Each row is a point on a tangle of strands that fork and nearly touch. The rows are in no order.
In the rows, 128 means zero.
Points whose rows are less than 100 apart are linked; no others are. Some points are linked to none.
j_327: [109 164 154 158 127 107 137  80 134  95 130 159 113 133 134 120 122 139
 159 136 134]
j_158: [143  89 139 149 133 131 149  76 163  97 146 180  76 191 139 120 153 134
 122  83 119]
j_496: [131  90 126 109 142 145 127  69 156 101 163 170 107 202 128 122 137 107
 141  63 113]
j_866: [151 162 121  64 162  98  96 119 150  96 148 143  74 176 158 126 146 138
 145 108 112]
j_886: [136 185 147 159 139  83 133 104 169  99 151 162 111 108 148 100 119 114
 127 165 130]
j_632: [127 150 111  92 147  78 104  64 123 140 127 164 129 144 164 118 117  92
 117 131  75]
j_568: [171  82 102 171 134 172 122 197 117 168 164  61 182  76  99 138 166 187
 103 164 144]
j_364: [121 120 157 145 130 140 100 165 116 123 118  96 159 107 117 134 153 148
 127 192 114]
j_861: [102 116 164  99  89 141 112 110  76 149  78  91 141 161 144 166  95 101
 158 147  95]
j_201: [ 88 148 192 127 105 133 124 112  83 141  96  86 137 142 145 179  97 133
 179 155  84]
j_166: [152  99  83 182 119 144 183 173 141 188 157 104 152  62 117 101 131 143
  86 167 155]
j_828: [ 85 153 179 113 151 129 100 134  87 130 110  87 161 117 136 171 123 175
 158 152  99]
j_771: [121 151 172 163  74 131 158 118 136 133  92 120 114 108 139 130 106 111
 155 151 130]
j_743: [113 149 143 136  54 139 128 174 143 168  65 103  93  90 130 122  78  60
 141 115 133]
j_317: [ 91 168 157 177 141 124 125 115  61 176  96 131 171  44 112 183 103 133
 123  83  89]
j_151: [107  88 126 116 178 119  94 100  98 141 105 129 129 101 126 140 167 178
 112 135  87]
j_54: [137 103 127 129 157 140 123 196 160 113 166 144 134 136  98 102 146 129
 120 150 172]
j_872: [108 114 119 123 112 137 146  84  94 129  83 120 129 145 121 152  75  80
 133  94 154]
j_436: [100 116 102 126  97 138 146 197 139 182 125 124 145  60 120 115  94  69
 120 104 185]
j_766: [111  78  99 109 110 120 129 157 118 168 113 125 165  75 150 116 137 109
 102 136 123]
j_789: [130  83 158 157 142 117 122 166 152 112 131 128 152 132 109 108 154 129
 126 210 120]
j_219: [124 116 110 136  93 139 166 145 161 134 144 148 127  95 123 114 131  97
 124 111 152]
j_64: [150 151 124  96 179 117 105 113 145  99 136 131  64 188 169 128 146 185
 110  83  92]
j_942: [137 143 127 187 112 128 170 176 112 160 150 138 154  54 105 132 157 145
 141 142 161]
j_300: [123 152 135 160 173 134 160 144 139  93 133 135 148 156 132 113 140 151
 111 155 154]
j_926: [157  92 124 189 130 128 177 136  99 145 167 127 138  80 150  98 193 182
  75 126  96]
j_373: [119 127 114 139 167  92 122 184 177 114 173 170 133 115 115  84 134 124
 109 165 153]
j_82: [143 118  82 105 128 166 128 130 161  86 153 122 111 148 110 108  85  85
 131  89 198]
j_459: [126 112  83 104 129 157 137 114 110  98 108 123 137 140 111 130  76  71
 122  93 187]
j_204: [126 112  67 109 135 143 131 147 183 118 146 117 113 140  84  90  71  76
 110 122 191]
j_217: [134 139 105 102  96 111 110 134 163 143 131 126 115 136 111  91  28  24
 119 147 180]
j_961: [115 136 105  94 141  79  94 100 117 133 110 146 155 133 152 110 114  58
 121 166 120]
j_700: [ 84 147 141 148 151 116 152 102  76 156 103 133 154 101 118 171  99 134
 148  91 110]
j_291: [126  93 132 145 134 134 128 179 112 144 161 141 164  75 116 131 201 176
 123 127 123]
j_739: [150 104 105 103 122 163 145 101 162  95 163 136 124 182 120 115 122  76
 127  83 150]
j_274: [138 193 133  64 113 126 104 102 110 135 112 104 162 175 147 135  83  62
 157 148 130]
j_507: [110 136  99 136 127 126 139 131  87 133 105 111 117  73 126 142 144 165
  95  98 125]
j_237: [119  87 112 104 130 144 152 152 104 153 111 113 162 120 127 118 156 122
 116 137 145]
j_463: [140 103 118 171 170 126 120 125 102 106 100 119 113 117  92 131 136 183
 102 174 124]
j_326: [107 121 137  80  98 156 130  95 136 116 124 119 111 174 144 147 116 111
 157 107 134]
j_389: [108  72 127 117 148 126  85 109 114 130 101 145 140 163 108 154 140 138
 165 153 113]
j_613: [152 102 148 175 146 164  99 216 130 136 167  68 180  83 110 126 160 188
  99 190 139]
j_740: [103 132 157 115 134 143 114 129 105 116 101  92 111 110 136 171 151 209
 151 135  95]
j_289: [117 185 153 143  74 123 162  76 143 117 139 145 120 149 165 129  88  78
 170  88 122]
j_74: [106 162 130 133 159  83 126 146 173 115 146 158 137 116 116  98 125  92
 124 181 130]
j_584: [132 168 121  53 129 117  87  79 110 122 117 110 144 182 141 170  88 103
 166 118 119]
j_704: [140 105 141 109 171 125 133 154 143 113 168 148 127 173 144 104 182 123
 107  91 140]
j_59: [144 149 137 182 106 151 144 144 103 126 113  65 147  67 138 135 122 173
  86 169 130]
j_749: [159  84 106 189 140 117 166 142 131 144 178 169 121 118 134  89 189 170
  92 101 122]
j_650: [145 152 138 149 148 119 118  82 159  66 159 165  87 171 107 116 118 140
 152 120 134]
j_299: [141 120 159 154 132 163 118 198 124 124 146  76 150 120 126 135 170 186
 125 175 134]
j_29: [ 94 173 156 113 114 110 146  67 128 107 153 142 133 156 140 161  77 114
 189  86 131]
j_621: [151  75 125 118 179 135 135 163 174 128 148 158 134 173 153  82 179 112
  80 112 114]
j_255: [126  93 125  80  96 146  90 168 151 140 101  77 116 117 140 123 116 118
 126 196 124]
j_929: [162 101  76 180 146 161 164 195 126 165 183  94 148  89 111 115 170 185
  90 166 150]
j_3: [146  71 122 169 151 153 123 136 126 131 136 168 120 132  72 148 186 192
 127 106 133]
j_508: [143  89 112 136 124 117 153 125 115 121 146 169  98 123 139 109 209 183
  92  87 120]
j_779: [130 100 114 109 140 133 138 117 124 105 144 158  74 145 126 122 173 181
 110  63  95]
j_419: [110 101  94 142  84 131 140 173 120 203  97 116 161  61 131 130 117  72
 103 116 147]
j_971: [121 104 102 115  85 146 157 158 166 139 123 139 126  85 121 111  95  69
 126  70 173]
j_597: [155 116 116 190 112 138 165 162 129 153 135  75 160  63 125  89 120 161
  95 178 137]
j_950: [119 122 136  99  91 138 103 127 118 122  89  85 132 165 148 136 102 103
 140 190 118]
j_794: [111 137 123  61  93 143 124 126 153 114 140 135 118 141 159 129 146 118
 144  89 134]
j_162: [151 168 140  78 131 148 116  92 146  92 175 131 135 222 144 128 118 130
 155 119 118]
j_906: [155 184 133 114 136 140 125  88 155  56 154 132 103 191 125 127  99 123
 149 115 149]
j_725: [130 136 116 151 155 120 133 131 139 116 111 138 114 128 105 109 139 168
  97 155 150]
j_387: [158 161 103  71  79 112  99 104 162 144 143 137 118 149 153 110  85  37
 143 118 122]
j_525: [136  93 136 150 166 131 164 103 134 108 142 169 117 203 124 129 155 174
 122  85 135]
j_819: [ 97 150 141 129 109 117 141  69  86 165  64 120 112 143 116 172  58  80
 142  85 127]
j_45: [137  97  78 102 124 142 108 131 149 121 126 113 115 158  94  88  46  51
 132 162 191]
j_177: [118 111 156 153 141 138 130 106 104 125  97 113  85 145 103 169 132 225
 151 134  97]
j_437: [106 128 148 175 135 129 157 102  88 132  99 114 161 133 112 161 117 143
 145 134 124]
j_944: [120 180 137 116  68 139 112 107  91 154  52 120 112 138 129 166  58  54
 155  80 120]
j_365: [144 113 143 172 134 142 158 126 122 116 153 166 102 172  97 150 173 194
 142  91 147]
j_203: [132 156 108 195 115 110 170 138 105 168 127 154 156  48 124 140 137 121
 101 126 150]
j_811: [109 149 142 134  85 136 152 151 142 132 109 119 118 105 158 122 142 116
 126 137 135]
j_138: [121 174 150  85 143 125 154 102 133  95 153 136 141 190 162 134 136 143
 150 116 107]
j_428: [154 171 115  84  73 119 102 141 149 153 100 122 118 132 151 108  57  19
 116 120 153]
j_625: [132 174 146 134  70 124 143  97 142 112  94 131 115 145 145 134  80  80
 149 127 124]
j_797: [125 187 153 127  61 146 123 148 129 144  68 123  97 103 130 151  72  45
 128  72 141]
j_205: [128 130 135 182 123 129 140 173  96 157 187 126 180  59 127 145 186 164
 148 127 138]
j_857: [137  93 107  57 115 125  87 172 170 133 116 116  97 157 136 117 138 101
 135 158 124]
j_412: [154 104 139 152 165 128 101 181 170 121 131 117 115 137 121  89 148 149
  94 203 112]
j_673: [133 140 127 125 180 119 138 117 127  99 159 145  51 170 143 107 166 205
 109  38  97]
j_726: [157 143 106  91 110 127  76  76 176  94 136 155  74 173 109 112 103 100
 165 124  98]
j_992: [173 161  99  69  82  80  72  69 162 126 143 146 117 153 147 100  87  58
 163 160 112]
j_155: [146  90 139 122 185 135 109 214 181 125 146 123 106 151 109  91 125 154
 115 167 156]
j_116: [121 177 130 192 131 109 130 136  84 167  94 154 160  32 100 152 122 117
 123 100 132]
j_522: [110 100 124 161 153 130 128 115  93 128  98 131 120 102  69 177 134 203
 141 154 115]
j_612: [ 92 157 152  93 117 108 117  96 116 112 126 122 132 159 114 164  96  99
 179 117 131]
j_628: [126 161 158 169 117 117 149 128 105 110 111  86 110  80 142 125 143 180
 122 160 106]
j_75: [104 135 161 175 119 114 155  96 119 124 110 142 136 101 106 138 121 125
 143 166 138]
j_609: [ 85 155 127  82 149  96  85 115 101 152 106 137 174 103 144 124 113  78
 126 131 109]
j_668: [163 153 122  68 123 116  76  97 172  86 157 158  88 150 123 118 125 127
 163  83 111]
j_58: [108 129 135  80 132 125 158 151 153 112 174 144 135 146 167 116 169 117
 115  84 148]
j_477: [137 105 115 138 180 122 117 123  98 131 122 123 127 100 139 132 166 211
  80 119  79]
j_157: [127  63 121 131 150 140 132 118 127 142 118 142 158 151 115 126 154 126
 118 146 130]
j_978: [126 194 161 126 129 117 110 123 100 100  92  74 111  76 150 131 110 155
 127 158  98]
j_685: [133  77 123 158 156 127 111 129  91 150 155 152 149  84  95 150 208 193
 132 115 117]
j_977: [110 141 139 121 151 131 155 112 114  98 139 120 159 172 154 150 144 134
 128 120 147]
j_352: [163 117 126 160 170 133 144 139  69 139 153 109 128 106 152  97 190 213
  60 108  87]
j_552: [ 83  75 134 101 145 126  94 113 104 156  91 132 138 129 129 167 161 147
 139 151  84]
j_783: [167 148 110  59 108  80  96  44 144 143 131 151 139 176 150 125  94  80
 143 138  78]

Follow the links from the first point to the second, and from the first to the third. Name the last point that the two ways share.
j_203 / j_828 / j_552 -> j_75
j_155 / j_463 / j_82 -> j_327
j_926 / j_162 / j_74 -> j_327
j_749 / j_29 / j_317 -> j_771
j_158 / j_612 / j_977 -> j_75

A fork is a point with three links, a tip a point with one. Leave the first point through the second and follow the links. Name the first fork or tip that comes.
j_300 / j_725 -> j_857
j_205 / j_291 -> j_82
j_477 / j_151 -> j_771
j_219 / j_971 -> j_726
